Points, in no order, along strands that fork and pass close to each other.
In the rows, 128 means zero.
Points whose rows are less than 144 apart are linked; no others are. Some points are linked to none.
mori: [181, 190, 151, 167, 104,  99, 149, 126, 128,  99,  65, 135, 118, 116, 145,
 142, 120, 100, 151, 111, 139,  95, 167, 135]
zilem: [134, 122, 109,  92,  99, 140, 152, 123, 105, 127, 201, 112, 122, 170,  85,
 119, 189, 165, 105, 159, 115, 120,  49, 120]
zap: [ 77, 179, 171, 159, 118,  51, 123, 123, 141, 152, 162, 110, 129, 111, 106,
 160, 128, 133, 134,  74,  79, 151, 115, 118]
mefit: [117,  92,  44, 123, 121, 160, 169, 131, 108, 107, 158, 134,  85, 190, 178,
 154, 142, 113, 118, 133, 102,  94, 139, 138]
Vupa: [122, 159, 153, 136, 131, 189, 159,  88,  95,  63, 147, 153, 129, 124, 120,
  68, 119, 113, 115, 122, 179, 162, 102, 148]
Lilur: [133, 178, 183, 116, 129, 100, 118, 174, 134, 150, 196, 119, 128, 127, 155,
 170, 109, 207, 126,  56,  60, 101, 144, 183]
tib: [128, 161, 129, 122, 136, 155,  94, 133, 179, 208, 102, 114,  51, 125,  85,
 126, 124, 162, 104, 102, 133, 129, 110, 142]
fav: [126, 144, 129, 156, 105, 111, 120,  68, 141, 135, 140,  88, 165, 106, 116,
 119, 185,  77, 127, 149,  96, 146, 104, 118]
tigar: [126, 115, 120,  99, 137, 142,  94, 106, 145,  93, 151, 118,  94, 128, 136,
  88, 162,  86,  99, 121,  99, 100, 147, 148]
Zag: [ 73, 108,  62, 124, 138, 185, 139, 104, 157, 153, 162, 104, 131,  86, 123,
 125, 175, 147, 121, 106, 133, 119, 119, 169]
zisi: [180,  95, 126, 115, 148, 139, 120, 111, 139,  75, 154, 116, 122, 153, 124,
  90, 146,  57,  99, 119, 106, 134, 110, 135]
nonos: [130, 114, 117, 182, 115, 108, 188,  86, 130, 109, 114, 158, 151, 171, 169,
 140,  98,  90, 130, 128,  99, 110, 101, 165]
lolar: [147,  76, 118, 165, 149, 163, 143, 108, 148, 133,  80, 121,  84,  40, 166,
 105, 139, 120, 112,  55, 142, 112, 105, 128]
moner: [158, 137, 108,  88, 141, 101, 137, 155, 125, 151, 111, 141, 120, 181, 111,
 137, 128, 147, 167, 157,  92,  61, 152, 163]
fezi: [159, 139, 144, 177, 143,  86, 116, 135, 138, 102,  55, 163, 203, 102, 126,
 164, 115, 131, 143, 102, 137, 129,  83,  92]
Ruv: [129, 120, 100, 123, 152, 135, 152, 147, 125, 173,  77, 145,  67, 123, 178,
 108,  81, 151,  78, 107, 146, 133, 118, 110]
bub: [130, 114, 157, 140, 156, 182, 117, 102, 124,  64, 138, 139,  92,  89,  88,
  84, 130,  96, 142,  61, 152, 143,  75, 162]
neza: [149, 124, 105, 176, 145, 130,  82, 103, 110,  89,  59, 154, 146, 104, 109,
 180, 106, 125, 150, 102, 179, 184,  88,  58]
Val: [117, 181, 215, 151, 119, 101, 120, 153, 151, 156, 178, 115, 148,  96, 126,
 162, 100, 165, 152,  39,  67, 116, 108, 152]
mig: [105, 110, 153, 113,  98,  40,  90, 129, 159, 144, 160,  83, 122,  97, 149,
 100, 139,  85, 135, 138, 122, 154, 220, 140]
bov: [149, 140, 121,  97, 158,  99, 132, 147, 102, 139,  80, 150,  80, 195, 113,
 121, 101, 134, 139, 137, 100,  84,  89, 138]
vov: [156, 110, 169, 137, 134, 170, 141, 139, 128, 124, 114, 100, 181, 128,  73,
  85, 171, 136, 109, 218, 145, 132, 122,  89]
fega: [130, 171, 114, 114, 140, 106, 114, 150, 128, 166,  73, 117,  59,  82, 158,
 103, 126, 122,  81, 104, 155, 144, 172,  83]
puv: [125, 138, 163, 153,  98, 126, 141, 164,  97,  89,  93, 139, 165, 148, 133,
 134, 105,  79, 148, 184,  96, 123, 222,  95]
gadum: [ 99, 138,  81, 130, 112, 178, 127, 132, 145, 139, 188,  95, 157, 137, 125,
 148, 178, 118, 148, 142, 111, 113, 176, 144]
karir: [121, 168, 161, 132, 123,  62, 142, 166, 112, 142, 120,  95, 173,  76, 194,
 139, 144, 145,  97, 142, 121, 157, 178,  65]
sano: [111, 140, 153, 170, 103,  98, 128,  75, 126,  65,  79, 156, 174, 164, 136,
 110,  80,  80, 101, 148, 145, 173,  88,  83]
sagef: [104, 100, 110, 102, 139,  86,  89, 113, 153, 142, 117, 123,  92, 127, 144,
  87, 161,  78, 126, 128,  96,  99, 185, 129]
lov: [210, 142, 149, 149, 141,  91,  99, 136, 138, 110,  73, 143, 129,  94, 155,
 154, 117, 110, 142,  69, 116, 108, 112, 119]
Melez: [172,  97, 138, 111, 133, 196, 151, 121,  92, 116, 148, 133,  77, 132, 103,
 112, 133, 209, 138, 103, 184, 128,  40, 137]
bagod: [139, 203, 169, 157,  78,  77, 149, 132, 103, 105,  96, 140, 164, 123, 146,
 149, 107,  91, 166, 143, 134, 124, 218, 135]
tona: [ 78, 131, 173,  96, 120, 185,  61, 131, 165, 136, 148, 140,  90, 141, 114,
 166, 116, 200, 107,  73,  74,  44,  95, 153]
moku: [ 84,  85, 124, 103, 114, 150,  96, 122, 120, 122,  90, 160, 154,  87,  97,
 106,  70,  47, 113, 190, 131, 159, 171, 108]
gadad: [109, 123, 134, 145,  93,  47, 189, 149, 117, 179, 130,  86, 167, 144, 167,
 129, 149, 123, 125, 168,  94, 108, 136, 134]
bep: [135, 149,  95, 125,  86, 139, 165, 124,  87, 155, 171, 121, 139, 159, 134,
 160, 180, 167, 105, 134,  83, 105,  87, 108]
tago: [107, 138, 148, 104, 133,  85, 102, 133, 159, 166, 106, 177, 167,  93,  58,
  99, 104,  92, 169, 171, 125, 144, 161, 167]
tad: [ 73, 167, 128, 143, 135, 152,  98, 121, 115, 142,  71, 168,  71,  76,  82,
 124,  94, 102, 152, 100, 145, 115, 149, 140]
zevup: [ 98, 118,  98,  75, 152, 133, 144, 155, 107, 160,  94, 171,  47, 162, 136,
 119, 100, 157, 101, 113,  93,  78,  93, 146]
retop: [100, 121, 151,  88, 117, 105,  90, 139, 124, 162, 104, 149, 161,  75, 123,
 105,  66,  81, 145, 202, 112, 147, 200, 127]
litu: [157,  39,  99,  63, 137, 155, 129, 127, 139,  78, 204, 156,  90, 198, 145,
  98, 144, 150, 140, 140, 146, 109,  89, 170]
lene: [118, 108, 112,  72, 145, 131, 102, 126, 138, 145, 166, 148, 127, 184,  61,
 152, 168, 155, 143, 119, 101, 104,  20, 156]
todu: [165,  62, 133, 117,  99, 166, 145, 119,  69, 143, 157, 112,  96, 148,  73,
 157, 144, 226, 164, 115, 164, 131,  28, 136]
zosor: [154, 158, 151, 152, 118, 136, 142, 119, 131, 121, 130,  80, 163, 117,  99,
 110, 178,  99, 118, 188, 117, 132, 153,  88]
buzo: [128, 152,  74, 135,  98, 168, 125, 129, 113,  97, 137, 135,  71, 164, 132,
 185, 134, 154, 127,  96, 105,  67, 153, 153]
Bove: [154, 183, 140,  98, 172,  80, 127, 169, 116, 141, 205, 112, 142, 127, 172,
 158, 147, 184, 152, 119,  51,  99, 192, 154]
Rovut: [ 74, 123, 138, 150,  99,  82, 157, 119, 147, 144,  86, 132,  43,  94, 150,
 128, 122, 114, 143,  77, 111,  80, 117, 174]
bato: [121,  57, 125, 117, 119, 177, 107, 160,  95,  92, 142, 132, 159,  89, 101,
 102, 115,  64, 126, 175, 160, 182, 148,  83]
lim: [122, 129, 121, 182, 125, 118, 179,  81, 105, 111,  99, 141, 143, 163, 136,
 149, 106, 130, 123, 155, 132, 138,  80, 114]
dosem: [139, 182, 115, 166, 125, 116, 162, 126, 177, 123, 133, 134, 135, 134, 187,
 161, 107, 134, 126,  88,  99,  98, 166, 232]
Dufab: [137, 115, 102, 140, 149, 120,  99, 113, 145, 167, 107, 153, 164, 107,  72,
 139, 110, 110, 199, 147, 149, 137, 122, 148]
vutat: [106, 110,  91, 125, 151, 190, 132, 113, 114, 150, 121, 130, 135, 118,  99,
 126, 118, 141, 132, 124, 196, 188,  94,  87]
meva: [153,  90, 148, 103, 154, 146, 162, 102, 103, 116, 140, 112, 176, 130, 115,
  52, 145, 126, 123, 184, 141, 141,  60, 125]
fibi: [ 89, 184, 172,  82, 155,  49,  85, 130, 145, 152, 161,  93, 121, 147,  98,
 143, 153, 183, 152, 128, 128, 105, 183, 205]
Zof: [142, 167, 142,  78, 160,  74,  90, 160, 142, 142, 162, 125, 118, 157, 126,
 141, 132, 157, 163, 137,  96, 109, 216, 161]
kigu: [141, 157, 134, 122, 122, 137,  95, 136, 103, 116,  65, 134,  94,  82, 141,
  92, 128,  99,  90, 166, 158, 135, 194,  84]
renub: [140,  75, 157, 162, 163, 197, 119, 117, 153, 100,  92, 150,  66,  63, 122,
 105,  90, 123, 125,  50, 149, 123,  83, 147]
tute: [161, 107, 114, 138, 170, 164, 108, 110, 114, 128,  91, 149, 165, 106,  71,
 145, 106, 127, 156, 139, 178, 178,  96,  99]
Gada: [ 60, 121, 126, 136, 126, 115, 171, 107, 109, 116, 140, 154, 163, 159, 141,
 102, 104,  69, 120, 168,  83, 115, 143, 163]
nepu: [115, 157, 132,  98, 155, 126,  81, 183, 174, 190, 130,  97,  74,  86, 109,
 124, 138, 177, 122,  74, 125, 102, 150, 153]
Vudav: [130, 156, 106, 156, 108,  82, 172, 151, 120, 166, 131, 107, 165, 117, 183,
 172, 163, 151, 116, 140, 104, 123, 133,  86]
Bugop: [142, 155, 145, 173, 101,  80, 162, 115, 154, 148, 121, 138, 157, 150, 177,
 150,  77, 116,  99,  76,  88, 119, 112, 209]
gepa: [ 99,  45, 142,  94, 117, 177, 126, 164, 110,  98, 181, 108, 130, 134, 112,
  62, 166,  63,  97, 174, 147, 164, 142,  86]
Vami: [152,  92, 101,  75, 126, 104,  93, 151, 132, 145, 178, 129, 109, 154, 158,
 159, 159, 154, 100, 109,  36,  81, 136, 148]
runu: [ 79, 140, 177, 126,  99, 115, 145, 121, 119, 112, 131, 117, 182, 156, 123,
 118, 117,  85, 135, 182,  65,  94, 191, 155]
desos: [153,  84, 101, 155, 111, 130, 180,  91, 117, 118, 138, 127, 193, 203, 178,
 153, 102, 152,  99, 153, 155, 173,  76, 106]
Pifip: [156, 152, 117, 162, 140, 168, 111, 146, 163, 183,  81, 133,  86, 133,  81,
 169, 108, 167, 131, 110, 165,  99, 126, 127]
lepam: [125, 148, 150,  94, 101,  58, 105, 170, 141, 151, 146,  97, 149, 108, 119,
 170,  75, 131, 151, 151, 170, 198, 236,  78]
fugeg: [ 98, 176, 158, 136, 112, 186, 145, 106,  80,  70, 132, 152, 158, 129, 153,
  84,  98,  85, 104, 162, 138, 167, 156,  94]
fid: [ 74, 169, 129, 143, 114, 103, 159, 139, 105, 178,  68, 144,  60,  94,  93,
 139, 127, 122, 145, 103, 130,  88, 112, 127]
nerod: [137,  57, 126, 156, 122, 143, 134,  94, 139,  95, 161, 105, 192, 192, 146,
 116, 118,  89, 100, 127, 161, 209,  97,  74]
vozef: [128,  93,  90, 159,  99, 122, 154,  94, 149, 151, 107, 112,  58,  69, 160,
 122, 165, 104, 116, 119, 131,  83, 116, 163]
Vokal: [ 96, 152, 136, 179, 114,  95, 134,  74, 154, 170, 148, 110, 171, 101, 113,
 148, 157,  95, 116,  89, 100, 167,  77, 115]
nosid: [148, 165, 110, 128, 141, 108,  97, 178, 151, 146,  53, 134, 167,  71, 143,
 133, 134, 173, 143, 188, 194, 121, 182,  57]
ninar: [125, 133, 162, 115, 121,  45,  99, 163, 128, 153, 192,  74, 146, 103, 121,
 140, 131, 102, 150, 134, 113, 189, 240,  90]
Feku: [117, 170, 136, 120, 135,  77, 132, 206, 140, 142,  86, 122, 193,  95, 195,
 124, 120, 192, 103, 182, 149, 138, 180,  86]
muli: [175, 115, 116, 130, 162, 155, 142, 122,  95,  58, 104, 167, 132, 171, 170,
 125,  86, 161, 127,  82, 179, 174,  72,  99]
Nug: [ 91, 102,  69, 107, 136, 199, 129, 119, 144, 131, 197, 100,  91, 116, 117,
 106, 175, 124, 139, 126, 181, 164,  87, 118]
tuteb: [116, 167, 178, 176, 115, 145, 135,  63, 113,  59,  82, 166, 176, 115, 141,
 103,  94,  98,  97, 182, 168, 160, 134,  81]
salar: [153,  43, 159, 135, 140, 138, 137, 104, 116,  83, 147, 101, 189, 138, 155,
  62, 132, 143, 102, 157, 193, 201,  74,  94]
Zanom: [ 85, 159, 101, 104, 125, 179,  85, 116, 140, 117, 154, 130,  84, 167, 100,
 174, 164, 178, 103, 105, 108,  87, 116, 158]
vil: [132, 113, 115, 104, 136, 210, 117, 123, 132, 125, 199, 112,  84, 141,  99,
  91, 167, 187, 145, 119, 200, 168,  75, 162]
runi: [179,  63,  73,  84, 160, 154, 123, 134, 120, 104, 170, 150, 139, 185,  88,
 158, 139, 133, 166, 141, 120,  98,  77, 152]
Vap: [211,  80,  89, 118, 145, 163, 112, 132, 138, 100, 130, 126, 147, 169, 127,
 147, 134, 109, 149, 113, 112, 120, 127, 113]
Kunu: [121,  62,  77, 120, 121, 187, 173, 127, 124,  84, 190, 132,  99, 200, 173,
 114, 117, 131, 120, 117, 171, 142, 101, 147]
zimav: [162, 177, 114, 133, 143, 107, 127, 172, 123, 177,  84, 122, 124, 116, 119,
 176, 127, 170, 164, 140, 176, 108, 168,  99]

A fork is a point with three links. Follow the links from the first point to the second and name the forks in between, in order.
Vupa / lov | lim > nonos
salar / tad | lim
lepam / Pifip | runi > Vudav
bov / salar | Zof
todu / sano | Nug > tute > nonos > lim
bagod / Zag | tute > Nug

A fork is a point with three links, a tip a point with one. Leave the first point through the second and follow the links. Name the first fork or tip that comes.
tona / Zanom | runi
Vupa / bub | tad
puv / bagod | tute
Val / zap | lim
tute / neza | nonos
vov / zosor | Zof
nepu / tib | Vudav
runi / Vap | lepam
